Each row is a point on a landscape with many peaks, with its height.
From any point a climber steps to the highest of the 6 points nearest to it. It stops when none of these is higher. Distance is the straight distance between rows; heights are no part of it.
Q983 height 664: [ 17   1  54  50  39  29  55  25  11  27   8  -8 -13  49 -58  -8   8  11
  22  24  17  14  -5 -28  30  -4  -6   3   2  12  -4  17  -5  25  17]
Q321 height 600: [-15 -16   7  -5   2   4  25 -32   1  -2   2  31   9  10 -12  10  28  -9
  30   2  24   8 -24 -15  10 -18   4  -2 -10  20   6  -3   1 -15 -10]
Q371 height 490: [-24   1  13 -15  16  -8 -43  -8 -11  11  16  55  25  10  20   4   3   2
 -36 -29  17  -2 -18  29   0  15  -1   4   2  -2  21  19   7   5 -13]
Q487 height 707: [ 23 -40  -4  13 -13 -24 -36   1   1  17 -29  17  -5  13  31  -7 -10  17
   0  -1 -42   8  25  27 -11  15 -10 -17  -9  -4  12  -7  24  14   7]
Q63 height 671: [-25 -11   4   8 -30   1  -7  12  32  52  -3  27  33  35  20  -6  -9  29
 -27 -24  11 -47  30  16   9  38   0 -12  39   2   3  -8  53 -26 -10]
Q469 height 118: [-12   4 -34  19 -26   2 -26 -13  -6 -36  -5  -6 -27 -15  28 -29  -7 -13
 -16  25 -17 -16  39  -4 -19  -5 -12  28 -23  -6  -6  -2 -29 -22   5]
Q619 height 426: [  4  -4  35  12  33  12  47  -6   1  -2   9  -6  -3   7 -34  23  18 -10
  19 -11  26  -9 -46  -5  15 -13   3  -1   1   3   4   9 -14  -4  -6]
Q906 height 471: [ 19 -28 -25  11 -13 -18 -21  10 -10 -24  -7 -18 -43 -31  34  -5   2  -9
 -30  -8 -19 -18  45 -11 -14 -17 -33  24 -31 -19   5   4  -6   3   5]
Q970 height 689: [  1  32 -37  -5 -25   5 -20 -30   9  -3 -28  18 -10 -17  21 -33 -24  -9
  25  53   4   4  30 -18   1  -9  19   2 -16 -16   4 -32   2 -10  -1]
Q854 height 761: [ 18  32   6  31  -2  29  44  18  43   1 -27 -19   6  22 -53  15 -27  -4
  17  12  -8  26 -12 -39  22  -9  13  15 -11  -7  -9  13   4  36  33]
Q341 height 7: [ -9 -29  30 -27   9 -16   3  -7 -34   1  19  10   9   5   3  14  15 -22
  19 -33  37  10 -51  12 -13  29  10 -13   1 -14   2   8  -1   8 -29]
Q171 height 663: [  9 -26 -24  -5  -8 -13 -31   8  12  44   8  41  18   6  20 -16 -23  35
   7  25 -27 -10   0  11 -17   6   7 -11   9  -1   9  -7  22 -24  12]
Q186 height 160: [  1   5  39 -17  11   0  36  36 -31  -6  38 -32  -5  29 -16  17  11   5
  11 -29  58  -6 -54  35  14  37   3 -18  10  -9 -27   4 -14  16 -21]
Q636 height 316: [  8  -4  25 -31  24 -24  24 -17  -8  -1  10  12  17  21  -4   7  28 -22
   0 -13  53   2 -34 -11   3  14 -12  -4  -1   9   0  11  -9  14 -27]
Q496 height 310: [ 20  -7 -48  17 -13   9 -36 -10  17 -24 -20 -22 -10   8  25 -60  26  -8
 -19  11 -50 -55  66 -38 -24 -11  11  35 -30 -24  -5  -9  12   1   9]
Q143 height 330: [ -2  -7  26 -41  13  -9  23  28 -26 -17  21   8 -13  16 -19  -5   2 -19
  25   2  58   6 -56   6  11  34   2  -3   4   3 -25 -13 -10   8 -36]
Q336 height 714: [  4  56 -10  12 -15  29  18  -1   0 -16 -25 -38 -12 -32 -28   4  -3 -25
   0 -13 -25 -10  17 -43   1 -21 -12  25  22   7 -22  16   0   2  17]
Q789 height 597: [  2 -33   1 -28   6   4 -51 -12   4  24   8  45  23   7  14   1 -14   7
 -24 -17 -12   7  -8  27 -12  -3   3  -5   5  -8  15   4  -5 -16   3]
Q745 height 176: [ -4  -6  31 -23   9 -12 -21 -13 -32  -2  20  14  37   5   5  27  16 -18
  -5 -25  21  -1 -41  36   6  15  -1  -8  12 -25   2  14  -2  12 -19]
Q639 height 257: [  0 -20  37  -7  -2 -16  32  13 -20 -27  33 -31  -4  22 -15  -2   5 -28
  25 -21  45   4 -54   8  18  46   0  -8  -7   4 -17  15 -14  11 -37]
Q725 height 219: [-15  -1   7 -35  14 -12 -43  16 -10  11  19  25  23   8  12   0  13  -6
 -18 -23  49  -9 -27  15  -5  34   7  -9  18  -4   0  15   9  21 -14]
Q556 height 613: [-15  18  29   6   2  -4  40 -19   9   2 -18 -10 -11 -34 -18  16   7  -7
  12  -1 -19  -9 -30   1   9 -28  -3   8  -4  30   2 -14 -14 -18   7]
Q244 height 442: [  7  -7 -17 -31 -23   9 -16  -5  11  38  -4  49  20  27   6 -14   5  21
   7  24  23   7  -8  -5 -13   5  27   3 -15  15  13  -3  -4  -2  -1]
Q69 height 630: [ 21 -35 -28  11 -10   5 -41  -5  11   8 -29  19  14   7  19 -23 -33  23
 -10  37 -30  14  25  15   1  -4   2 -11 -13  -1  -2 -18   2   5   3]
Q274 height 662: [ 23 -26 -27   3 -30   5 -39  10  27  19 -40  -4  -8  -9  27 -35  -5  46
   3  27 -32 -27  38 -14 -22  12  24 -14  22  -1   8 -33  14 -15  26]
Q82 height 259: [ 13  -5  37 -27  17  -1  28  12 -38 -19  19   2 -14  32 -22  17  -5  -3
  30   1  61  -5 -51  36   8  38 -12 -17   9  -9 -20  -5  18  33 -29]
Q732 height 478: [-11 -11  12  18  14   0  53  -4  -9 -10  27  -5  -4  31 -36  18  46 -14
  23   5  24   7 -44 -26  14   3  14   6   7  26 -10  11 -16   7 -23]
Q37 height 586: [-16  -8  -4   1 -32   6 -14   9   8  41   1  16  32  11  26  11  -9  56
 -12   3  10 -66  28   9   2  13  -1 -13  50  10  -4   0  30 -21 -14]
Q23 height 116: [-10 -11  45 -17  33  -9  17   1 -11 -14  36   1   6  13  -4  30  42  -1
 -10 -21  16 -11 -57  17  -1  -7   7  -8  -5  -4  12  16  -7   6 -26]
Q301 height 450: [ 15  -2 -31  12 -44  -2 -37  -6   8 -12 -33 -30 -18 -12  42 -50  22  21
  -9  18 -22 -26  59 -35 -14  -2   0  -3   0 -18  -6 -11  20   3  24]
Q643 height 495: [ -8   1 -32 -17 -16  22  15 -21  11  42  -5  47  15  18 -12 -26  -3  24
  32  50  23   5   7 -18 -22 -11  33  -5  -2  33  26   2  -3 -30 -11]
Q313 height 701: [  0  38  -6   7  -2   8  18 -15  -5  -7 -11 -24  -6 -41 -28  27  -3  -9
   1   3 -20  27   3 -18  16 -19 -20  13  -8   5 -28   6  -9  -8   1]
Q939 height 764: [ 31  56   5  13  19  33  23  13  34 -11 -17 -31  -6  14 -62   3 -13 -19
  23  33 -22  32   7 -43  -3  -6  22  16   3  -9 -29  38   5  46  43]
Q385 height 685: [ -8 -25  10   4  14 -21 -48 -10 -20   0  20  28  10  11  10  25  -5 -10
 -17 -35 -22   4  -6  25  -1   7  -3  -2  12 -15  -2   8 -15  10  -5]
Q178 height 581: [ 24 -18   7  31  20  -7   0  19 -13 -36  11 -28 -22 -34   1  25   2  -7
 -26 -28 -30  13  14  13   7  -9 -26 -28  11 -11  -3   3  15   2   9]
Q444 height 622: [ -5  23 -23 -13  -5  20  -8 -33  -6 -20 -31  16 -17 -34  12  -1 -17 -20
  35  12   2   2  42 -19  11 -19   8   2 -33   5  -2   7 -19 -16   2]
Q57 height 592: [-13  34 -47  -2 -13  37 -13 -30 -13 -17  -7   7 -18 -22  23 -35  -3 -14
   0  22   3 -10  60 -31  -3  -1   4  18 -17 -17 -18   6 -38 -17   2]
Q739 height 645: [-16   2  -5 -36 -10  -3  11 -12  -9   7  19  14  18  43  -7 -10  41 -18
  14   9  56  17 -37 -28  -7  12   6   9 -19  35   2  10 -15  14 -35]
Q519 height 331: [ -9  -3   4 -22   1  -2 -41  -3 -10  13  15  36  32  16  18  13   4  14
 -21 -18  29  -7 -25  23 -13  11  10  -5   0  12   3  19  11  -3  12]
Q815 height 713: [ -1 -33   6   0   5 -17 -53   8  -2  26  -7  28  16  15  23  -5  -4  22
  -3 -17 -29   1  -5  22 -20  17 -10 -12  28 -12   2   7  22  14  13]
Q799 height 168: [-18   5  27 -19  34  -2 -23  16 -33  -8  21  23  25   4  19   2  15   4
  -4 -39  46  -6 -37  26  17  35   0 -13   9 -17 -13  18  14  21 -26]
Q155 height 616: [-14 -16  10 -10  13 -11  38 -37   0  -5  -6  29  17   3 -24  -7  14 -17
  35  13   4  28  -8 -26   1 -16  -1   6 -20  38   2  15 -14  -6 -19]
Q195 height 752: [ 26  32  12  22   3   6  58 -10  31 -12 -16  -9   9  -5 -54  15  -4 -14
  43  11 -12  14  -5 -36  35 -16   0  11  11  -5 -20   0   9  25   2]
Q373 height 757: [ 19  52  -5  14   7  40  14   8  36   8 -20 -33   2   7 -49  -9 -13 -19
   3  15 -28  20 -10 -31  22  -2  24  15 -10   0 -26  10   8  32  44]
Q601 height 369: [-17  -3  15  -7   4   0 -47  12   7  32  16  46  14  22   7  -4 -25  21
 -23 -29  13 -11   7  35  15  28  -6  -6  27 -25   8   2  23  10  -8]
Q221 height 347: [ -8   0  -3  -1  -2 -25 -37  12  -4  44  -5  42  23  28  14  14 -29  -6
 -29 -34  30 -27  11  23  27  34 -18  -1  20 -11  21  -1  41   4  -9]
Q148 height 208: [  7  -5  42  21  18  26  37  47  -8  17  23 -43  -7  53 -39   8  15  -2
 -11  -1  53   6 -42  12  20  21 -15 -26  11  -4 -14  20 -11  19 -12]
Q83 height 646: [  2   6 -18  16 -13   9 -10  -9  -5 -18   1 -15 -31 -15  11  -8  15  -4
 -32   1 -40 -16  52 -31 -21 -23 -29  40 -18 -14   1  21 -28   0   6]
Q683 height 125: [  2  14 -30   2  -5 -10 -27   5   3 -38  -3 -17 -41 -30  26  -9   8  -8
 -38 -12 -31   7  39  -5 -13 -36 -26  19 -19   7   3 -11 -13   0  -5]
Q774 height 680: [  2 -32  17  -5  16 -20 -24  19 -13 -34  20  22   6 -15  25  16  -3  15
  -9 -14 -30  16  -5  31  -1 -15 -10   0   8 -21   2   6 -10 -11   3]
Q223 height 461: [-16   9  -7 -10 -17  11   7  -9   2  66  17  31  32  21 -18 -15 -13  40
   5  37  40 -17   8 -17 -24 -17  32   4  11  31   3  -4  13  -4 -18]
Q344 height 678: [-20  34 -33   6   5  13  -4 -10  -1 -32  -3 -23 -37 -38  11  -5  -5 -22
  -8  -2 -16   6  52 -16  -7 -30 -15  10 -20  -9 -10  -1 -35  -4  -8]
Q97 height 617: [  1  34 -32  -6 -28  34 -11 -37  -1 -18 -46  21 -15 -35  22 -32 -11 -11
  32  26  12   1  52 -31  -9 -12   1   3 -36 -15  -6  19 -28 -23   0]
Q150 height 636: [ 11 -14   8  10   1 -22 -21  14   1 -24   6 -22 -38 -36  21  19   3 -14
 -33  -9 -35   6  18  15  -8 -22 -36  -6  -9 -13   9  -9  10  -5  19]
Q363 height 206: [ 15  -7  44  -8  12 -10  39  16 -28 -27  40 -38  -6  48 -42  12  -3   1
  23  -2  61 -18 -49  29  17  73 -20 -31   9   5 -14 -14 -17  16 -28]
Q3 height 381: [-19   1  -3 -13  -5 -19 -58  13 -17   9  27  54  23  29  24  12  -9 -10
  -3 -43  13 -11  -3  50  10  27 -24   3  26 -13  17  11  16  15   4]
Q581 height 436: [ -3  -7 -21   1   9  -6 -12 -14  -8  24  -8   4 -13  -3  18  -4  -5  14
   7  21 -19  23  19   5 -18 -13   5  -6 -38   5  22 -18 -19  -8  15]
Q891 height 691: [-18   4 -27  -7 -25  -5  -3 -12   5   7  -8  31  12 -34  32 -35  -9 -11
  29  43   6   2  13 -18  -1 -22  11  14 -47   9   8 -24 -15 -32   2]
Q690 height 404: [-14  16   5 -43 -33  14  -1  14   4  49  14  17  25  25  17  -9 -21  46
 -17  10  71 -28   5  23   6  24  20 -10  34   9  13  20  32   5 -22]
Q848 height 621: [-26  -5  -1  30 -41  -7   9  16  32  44  17   2  10  20  21   6  -7  27
 -10 -12 -23 -54  24  16   2  29 -30 -30  57   7 -13 -23  55 -19 -21]
Q687 height 247: [  4 -11   2 -53   0  -7  -5   7 -16   3  23  12  13  15   3 -19 -20 -12
  -5 -12  80  17 -36  14   0  58  -3 -29  16  -1   3   9  22  12 -20]
Q287 height 692: [ -6 -12  -5 -22  -6  -4   8 -11 -12   6  17  44  15  16 -11  -4  20 -12
  17  21  27  22 -16 -23  -2   2  12   6 -27  14  27  11 -13  -9 -24]
Q463 height 166: [  7   5 -15   9  -1 -15   3  11   2 -45  -2 -17 -32 -44   7   7  -3 -18
  -9   2 -18  14  35  -3  -1 -23 -21   7  -8   9  -7  -1 -42  -6   1]
Q473 height 695: [ 22 -33 -16  13 -29 -12 -28  26  18  33 -38  -8 -10  -7  25 -30 -10  23
   4  15 -43  -7  30 -10 -24   4  18 -30  20   1  -1 -22  35  -2  18]
Q113 height 708: [  3  51  -2  23   8  34  34  13  21 -10 -31 -43 -10 -27 -43   7  -8 -31
   1   0 -11  29 -25 -30  24 -14  14  27   9 -15 -14  -5  -8   9  31]
Q646 height 769: [ -4 -18  -6   1 -11   1 -40  12  18  30  15  27  25  22  21   0 -34  31
 -19  -3 -19  -3  18   8 -18  19   4 -12  17  -6  15   7  20   2  -3]
Q42 height 539: [  9 -11  17  24  13   6  48   8  16   4  12 -26  -4   8 -58  11  16  -7
  26  10  -3   1 -36   2  16  -8   9  -1  -7  16   2 -18   1 -10  -5]
Q863 height 771: [ 18  43   5   8   4  22  22   4  17   0 -23  -5  10  26 -36 -39 -14 -14
  20  24 -12  39   7 -22  10   1  12  15 -31 -35 -39  36 -14  48  75]
Q67 height 549: [-21   3 -32 -20  -8 -13   3 -13 -13 -21 -15  16  -3 -41   5   4   6   8
  27  35  -6  13  11  -6 -15 -21   0   1 -39  16  15 -13 -32 -17  -5]
Q280 height 430: [-15  -6  22 -27  -7   2  28  -8  -9  -3  30  14  -5  37 -18  15  19 -24
  38  -2  30   6 -51 -23   8  11 -19   4   6  24 -10  11 -16   6 -33]
Q286 height 710: [  9 -14  23  37  10  -6  61 -12   1 -11  -7 -15  -5  -5 -55   1  12  -4
  18  14  -1  13 -25 -27  32 -24   6   0  -5  22   5  14  -5   7   5]
Q609 height 407: [ 24   7  22  24  -7   1  28  27  16 -22 -11 -73 -21 -19 -11  21   1 -20
 -45 -26 -27  23  -7  -5  -1  -8  -2   1  16  -6   6 -11  -4 -12  23]
Q66 height 541: [-14 -18   1  -3   1 -19  25 -17  -4 -22  -9  15 -11 -26  -8  16   8 -11
   7   2  -4  16 -16  -5  11 -19   1   7 -26  16  14 -16 -16  -8 -14]
Q52 height 647: [ -7 -22  -5  -7 -30   0 -20   6  17  42   3   9  34  27  23 -15 -25  55
 -11  12 -13 -41   3   3  -7  11  19 -12  35  13  -1  -5  42  -3   6]
Q51 height 702: [ 14 -45   0   5  20 -20 -38   4 -17 -18  -8  24 -14 -20  16   1  -3   5
 -15 -16 -39  20   6  39 -22  -7 -27 -11  -5  -3   6   0  13   8  -5]
Q981 height 711: [ -8 -24  11   0 -39  -7 -29  16  20  38   4  22  20  27   6 -17 -18  31
 -15  -3 -30 -16  15  21 -18  22   2 -12  40  11   6  -2  45  -1   0]
Q536 height 323: [  3  37 -17  22  18   3   6  -2   9 -20  10 -52 -23 -20   6   5   6 -31
 -26 -24 -45   6  25 -40 -18 -23 -13  32  -3  -4   1   2 -24 -29  12]
Q272 height 773: [-13 -13  -1 -21  22 -23  -8  -7 -16 -18  22  15  19   0  12  14   4  11
 -15 -25 -15  12 -28  26  -4 -19  -2   7   0   0  13  14 -18  -7   2]
Q219 height 508: [ -7  18  -4  -7 -12   9 -21   3  11  53  14  17  22  16  32  10 -30  29
 -25   0  39 -32   9  20  -9  25   6 -10  28   8  20  -5  41 -16  -3]
Q973 height 470: [-16  -5 -26 -16 -27   2  11 -20   9  49  18  33  18  39  -2 -38  -1  10
   7  34  63  14  10 -34  -4  -4  24  12 -12  27  28   5   6  -4 -13]
Q332 height 422: [-14   6  13   3  17 -44 -46   2 -14 -10  29  31  16  24  34   8  -6 -17
 -15 -55   5  -4 -33  35  22  42  -8  -1  32 -29   6   0  16  25  21]
Q791 height 552: [  4 -14 -13  -8 -10  -8 -14 -10  11  32   4  28  26  19  12   6  -6  27
 -16  21  -3  -4  -7   7 -22  -6   6   4  -3  10  23   2  -1   8   6]
Q992 height 527: [ 12 -27 -45  10 -32  -8 -41  12   7   6 -31   3   6  -6  23 -39 -16  34
   4  45 -35   0  31 -16 -24  12  11 -25  -3  10  11 -43   2 -16  15]
Q281 height 179: [ -8 -15  16 -43   7  -4   5  -4 -26  11  28  23   2  17  -3  -9  -1 -31
   1  -2  50   2 -40  16   8  22   9 -11   6   2   3  27   7  17 -26]
Q572 height 687: [  0 -14  -5  -7 -25 -20 -30  20  16  41  10  38  12  18  18   9 -20  29
  -2   4  -1 -15  -6  25 -20  22   3 -18  27   6  -3  -4  30  -5  -5]
Q530 height 679: [  5  55 -17  -2   2  33  31 -23   2 -10 -38 -22  -2 -13 -34   4   4 -26
  41  -4   5  -3  30 -43 -15 -34 -17  16  17 -21 -44  34  -9  -9   0]
Q726 height 459: [  4 -16 -32  -7 -35   6  -3  -3  22  36 -22  17   5   1   4 -12 -11  32
  25  49  20   9  25  -4  -9  -4  41   5 -17  23   0 -19  10  -9  -2]
Q994 height 467: [-13  12 -30  -3   5   0 -18 -26 -17 -21 -13  -7 -12 -28  23   5 -14  -1
   5  30   5  -5  47  -2   7 -21 -13  21 -45  -3  -4  12 -21 -17   2]
Q905 height 732: [ 17  17  29  26  23  20  37  14  30  14 -24 -15   8  14 -33 -16 -11   3
  16  13  -7  33  -4 -14  34  12  10 -12   1   3   7   4  -4  42  47]
Q664 height 686: [  8  26   1  10   8   9  43  14  18   1 -20 -61 -26 -18 -32  12 -16  -7
 -35 -20 -27  10 -30   7  31 -22  16  -9  -1   6   7 -24   5  -1  24]
Q197 height 466: [ -2 -25  42  12  30 -12  26   2 -19  -4  14 -26  19  10 -16  27   7   0
 -10 -35 -29 -17 -26  25  -3 -12   1 -15  13 -31   8  -7  -7  -1  -4]
Q876 height 737: [-27 -20  -7 -15 -34  16   7  13  26  39  13  10  21  25  12  -9 -20  49
 -15   7  15 -26   8  12 -18  19  14 -12  25  18  14 -17  43 -10  -1]
Q360 height 655: [ 27  38  14  32  15  31  33  32  31   7 -12 -50  -9 -10 -42 -19  -8 -17
  -1  13 -32  26 -17  -8  39  -4   6  10 -11   6   6 -16  -1  12  51]
Q622 height 408: [-12 -11  39   1  43 -19   8  14 -36  -3  27 -17  -1  17  -8  35  30  -4
  -4 -53   3 -10 -41  35  12   2   5 -11  17 -29 -16  14  -8   2   0]
Q271 height 480: [ -7  -2  23   9  27 -15 -13   1 -42  -4  44   1   9  20   3  21  10   0
 -20 -69 -37  -5 -16  40  25  22 -14   5  19 -31  -2  17  14   6  10]
Q291 height 566: [-13  -6  -9 -26  -4  -6   0 -13  -9  18   1  25  33   4   3 -26  -6   7
  16  21  12  12   8   8 -25 -13  12  -1 -14  23  44   7  -1 -16  -7]
Q972 height 377: [ 17  19 -20  12  -6 -10  -7  -4   3 -34  18 -47 -30 -19   2  -3   2 -10
 -48 -38 -30   0  27  -7 -14 -32 -31  18  -3  -6   6   1 -21 -23  -4]
Q254 height 227: [ -6   8  31 -12  24 -22  20  12 -19  10  36  -7  28  12  -7  19  23   7
   4 -43  24 -19 -70  41   6  17   6 -12  22 -36   0   5   2  23 -15]
Q65 height 451: [-11 -18  29 -19  17 -19  27  -7 -15   3  17  14  -5 -14 -16  12  16  -8
   4  14  11  12 -38  -4  12  -7   4  12 -20  13   7   1 -20  -7 -19]
Q545 height 744: [ 24  40   2  19   8  21  32   1  17 -16 -30 -31  -1 -17 -39  15  -1 -13
  16  11  -8  17   8 -26   6 -23  -1  18   6  11 -32   1  -1  -2  13]
Q538 height 672: [  3 -12 -30   4 -34  12 -11   4  10  37 -18   5  16   0   8 -25 -16  65
  11  30 -15 -24  25  -7 -20   7  24 -27  27   2  -7 -22  22  -3  10]
Q735 height 132: [-12  -5   7 -48  -9  -6 -34   4  -9  15  22  33  31  16  12  -7   7  -2
 -13  -1  48  14 -42  22   4  24   0   0  10  13  -4   7  12  11  -9]
Q107 height 519: [ 12  -9 -47  13 -13  19 -10   1  12  26 -27   4 -11 -11  11 -29 -16  36
  12  55  -2  -3  53  -4  -8  -9  35  -4 -12  16   3 -32  16   2  23]
Q605 height 530: [-11 -15  41   7  24  -7 -21   0 -19 -20  25  25  15  14  43  20  32  -7
 -24 -50 -10 -23 -41  24   0   0  -6  -7  20 -11  -6  11  -3   4 -16]
Q282 height 474: [-10  -9 -20 -23 -25  -2   4   3   5  50  22  15  18  32 -13 -10 -17  12
  13  23  83 -11   5  -7 -16  11  14  -8  11  13  13   1  15   8 -26]
Q251 height 535: [ -2 -27  26  32  30 -19   7  23 -31 -17   9  -2   3 -11 -18  31  30  14
   0 -49 -46  22 -16  41  -3  -6  -4  -4  26 -19  13   4   0   9   6]
Q295 height 150: [ -7   4  33  18  26   5  52   8   5  -5   7 -26  16  29 -26  38  22  24
   2   0 -15   0 -34  21  16 -17  17   7   1   2  11  -5 -31  -9   8]
Q234 height 413: [  9  -8   5  -6  16 -21 -12  -2  12 -20 -11   3  -7 -28  11  28  -4  -3
  -7   2 -24  25  -3  10 -13 -18  -6  -3 -11  15   9 -22 -18 -11 -17]
Q707 height 484: [ -7  20   1  10  17  -4   8 -15   9 -12  -4 -33  -7 -46  -8  29  -6 -18
   6   3 -22  18 -19   5  12 -36  -7  11 -20  15   6 -11   3 -30  -2]
Q856 height 595: [-24 -17 -16  -2   2   5   2 -26  13   4 -13  39   9   1  -1  -4   6  -5
  31  30 -14  13 -11  -8  -6  -4  -7  15 -34  32   7   5 -14 -11   0]
Q47 height 659: [ 31  52   5  18   3  20  10  15  28  -4 -39 -61 -14 -18 -25 -13   4 -22
 -24   9 -30  20  -8 -20  13  -5   7  21  10  -5 -17  -4  -6   9  38]
Q710 height 367: [-11   1  34 -27  39 -29  -4  -2 -40 -17   7  -6  -3  10 -10  21  19 -11
  21 -63  53 -19 -43  40  27  40   2 -36  16 -12 -19  -4   1  17   3]
Q889 height 107: [ -3   4 -23   5  -9   2 -15 -12   5 -41 -14 -17 -28 -24  19   6 -21 -16
 -25  26 -21   9  32 -21 -12 -16 -12  16 -28  -4   9 -14 -25  -6  16]
Q890 height 693: [ -2  17  -8   4   0  -5  23 -39  -4 -30 -22   6 -11 -39 -15   9   5 -21
  34  17 -15  10  -4 -17   3 -24 -17  23 -19  11 -14  17  -1 -14   0]
Q862 height 538: [  6 -30 -38  10 -25   9 -22  22  22  31 -22   6  -8  -5  23 -14 -13  48
   9  46  -7  -3  15   2 -26   5  20  -1   4   9  15 -31   8 -28  10]
Q553 height 362: [  2  25  -3   3   8  -6  10   8  -2 -39  -5 -37 -12 -42  -4  34  -1 -23
 -10 -14 -17  36 -13   6  -3 -17 -10   5   4  10  -3 -13 -15  -7   3]
Q470 height 438: [-30  -6  14   0  25 -27 -24  13 -28 -20  19  10   5   6 -12  22  10  -7
  14 -75  13  -6 -28  75  20  44 -10 -12  19 -18 -10  -5   5  21  10]
Q201 height 722: [ -3   7  -1  -2  10  -8  44 -21   8 -21   9 -11 -27 -39 -29  14 -10 -33
  32  10  -6   9  -8 -23  23 -27 -12  12 -13   8 -24  -2   2  -7 -17]
Q677 height 440: [ 21   0  19  11  17   5  25  13 -13 -27   7 -51 -18 -38  22  21  10  -4
  -5 -14 -41  31   3   3  15 -26 -15  -5   7  18  -3 -11 -14 -19  12]
Q335 height 537: [-14  -1 -11 -17 -26   8   1   3  16  61  19  11  21  17   3  -6  -1  49
  -9  18  52 -41  -1  -1 -11  15  16 -12  14  11   9 -13  31   7 -10]
Q364 height 694: [ 10 -44   0  17  -4 -18 -23   8   4 -23  -9  15 -27 -19  31  -6 -14   4
 -12  -9 -42  12  30  17 -23 -13 -19 -13  -8 -21   6  -2  -2   8  14]
Q680 height 481: [ 28   0  24  13  35  -3  11  29  -1  -6 -27 -45 -15 -21 -16  47  13  -1
 -27 -37 -45  14   2  16  10 -22   5 -20  24 -20  -1 -19  12   0  22]
Q866 height 548: [  3 -29   2 -10   2 -14 -12 -11  -6  -3   2  19   7  -8  18   1   5  10
  -9  16 -18   9 -12  15 -17 -33   9  -1 -17  -5   7   0   0 -12   2]
Q822 height 544: [ 16  15   1  17  19 -19   7  24   2 -35  -5 -57 -35 -32  15  18   5 -22
 -45 -29 -45   1  20 -10   7 -25 -37   4   7 -12   2  -1 -12  11  13]
Q21 height 515: [ -7  30 -40  21 -16  12 -16 -20  -2  -9 -29   2 -21  -8  37 -32   0  -8
  -7  17 -19 -14  64 -19  -3   0   6  19 -39 -18   4  -2 -23 -25  -1]
Q122 height 354: [  0 -10  34  19  14   8  33 -11 -11  -1  19 -12  -8  31 -38  18  17  -6
   6  -7  28  -1 -48   5  -4   9   4 -14  -3  -1 -13  17 -21  13 -17]
Q237 height 571: [ 12 -28  33  17  21 -26   5  13  -3 -23   9 -20 -11 -33  -5  32  -3   0
 -10 -34 -42   9   1   6   0  -7 -16 -14   1  -3   7 -19  -4  -6   1]
Q323 height 172: [ 12   3  15 -34  10 -18   7  11 -31 -18  26   5   0  15  -1   5   7 -10
   4 -38  49  -5 -63  57  13  37   3 -19   1 -18  -9   2   4  17  -7]
Q493 height 241: [ 13  -9  56   8  31  27  48   1  12  26  15 -41  -2  38 -47  20  15   6
  -9 -12   6  -5 -36   3  15   2  11 -25  -5   2   1   3 -12   6  -1]
Q945 height 385: [-15  -9   3 -54   5 -10   0   3 -18  14  26  22   6  22   5 -22 -12 -20
  10  19  91  32 -24   8  -6  37  11 -15  -5  25  11   8  16  24 -37]
Q250 height 545: [ -6 -13  37   7  20   2  47 -17 -11 -14  -7   9  -5  34 -26  11  31 -22
  35  13  35  15 -23 -19  10   2 -16   6   2  30  -6  13  -2  10 -17]
Q30 height 589: [-14  36 -33   9   6  24  -8 -26  -5 -27 -12 -20 -11 -33   9  -8 -14 -27
   6  -5 -23  -9  40 -27 -31 -31 -22  27 -26  -8 -18  -1 -47 -13  -7]
Q849 height 215: [ 28 -27 -38  13 -27   4 -28 -25  -9 -40 -10 -19 -17  -3  35 -48   9  -9
 -23  19 -42 -35  68 -25 -19 -13 -17  37 -26 -23   4   7   5  -6  26]
Q834 height 550: [  2 -13 -20  -5 -18  -9 -24 -27  24   4 -15  17  -6  -8   8 -19  -5  13
  19  37 -15  24  30  -5   3 -19  12   8 -49  14  17 -16 -14  -3   5]
Q540 height 338: [ -5  -9 -13  10   7  -8 -14   3 -15 -35 -28   1 -19 -43  18   8  -4  -8
 -18   0 -24   1  30   0 -11 -13 -11   2 -16 -10  17  -9 -29  -9  15]
Q617 height 386: [-10   7 -48  22 -34  17 -39 -13   4 -22 -18  -3 -15 -16  20 -15  -8  -7
  -3  27   2  -3  39 -34  -8  17  16   9 -31  -9   5 -24 -29 -10  19]
Q441 height 363: [-24   2   5 -38 -29   4  -1  10  -2  37  18  15  28  13  10   6 -14  19
 -11  17  75  -7  12  11  15  26  20 -18  13  10   4   3  24  12 -11]
Q91 height 608: [-14   9 -21  -1 -15   7  16 -32  25  -2  -8  52  -5 -26   9 -29   3  -9
  59  42   3  28  50 -26   5 -14  23  -9 -37  -3   3   1  -2  -6   5]
Q288 height 658: [ -1  43 -38   9   0  35  13 -27 -15 -35 -20  -6  -9 -35  -3  -6   0 -36
  17   0 -27  -4  38 -59 -23 -49 -12  16  -6 -23 -33  24 -23 -23 -22]
Q99 height 562: [-37  -4  18  32 -21   7   5  20   1  21  16   7  27   7  41  15  -2  19
   6 -30   9 -81  21  18  26  27 -23 -20  78   4  11 -13  54 -23 -35]
Q542 height 306: [ 38  22   9  16  -5  12 -11  44  24 -29 -25 -80  -9  -4 -23  -1   9 -19
 -68 -11 -51  12  -2   8   3   6  10  20  19 -26  11   3  15  13  33]
Q583 height 690: [ 26 -45 -16   8 -10  -8 -39   5  14  -4 -15  15 -17  -9  31 -18 -14   5
   1   7 -43  -9  18  -4  -6 -12 -12  -1 -17  -1  13 -10  17   8   2]
Q227 height 368: [ 18   0 -53  33   1  10 -30 -15  15 -25  -5 -17 -23   8  36 -40   9  -8
 -23  13 -34 -36  71 -22 -12  -5  -6  28 -12 -15  -1   1 -16 -12   6]
Q100 height 653: [  2  61   1  22   7  20  16   7  14 -25 -30 -81 -26 -24 -32  15   7 -25
 -11 -16 -39   5   3 -20  11 -35  -4  28  10  10 -21  -3   2  -1  11]
Q633 height 654: [ 12  34 -17 -16   2  28  29 -34 -13 -23 -19  18 -18 -33   6 -16   4 -28
  37  21  -2   2  41 -52 -18 -18   0  11  -4   4 -41  26 -24 -14 -19]

Call two points neighbours if one is among the 6 nearest of the other. Go from one point of each pair to the other, from neighbour to neighbour, staying as high as possible. Name the lowest point that can't be avoided.
Q272 and Q891 | Q791
Q344 and Q287 | Q856
Q344 and Q863 | Q288
Q891 and Q863 | Q444
Q272 and Q876 | Q385
Q876 and Q646 | Q981

For each start below, name the point where the climber stops.
Q553 | Q863
Q186 | Q287
Q609 | Q863
Q862 | Q646
Q288 | Q863
Q726 | Q646
Q274 | Q646
Q992 | Q646
Q323 | Q272

For each start below, name every point that the climber comes to, in order.
Q82 | Q143 Q280 Q739 Q287
Q639 | Q122 Q250 Q155 Q287
Q178 | Q150 Q364 Q487 Q815 Q646
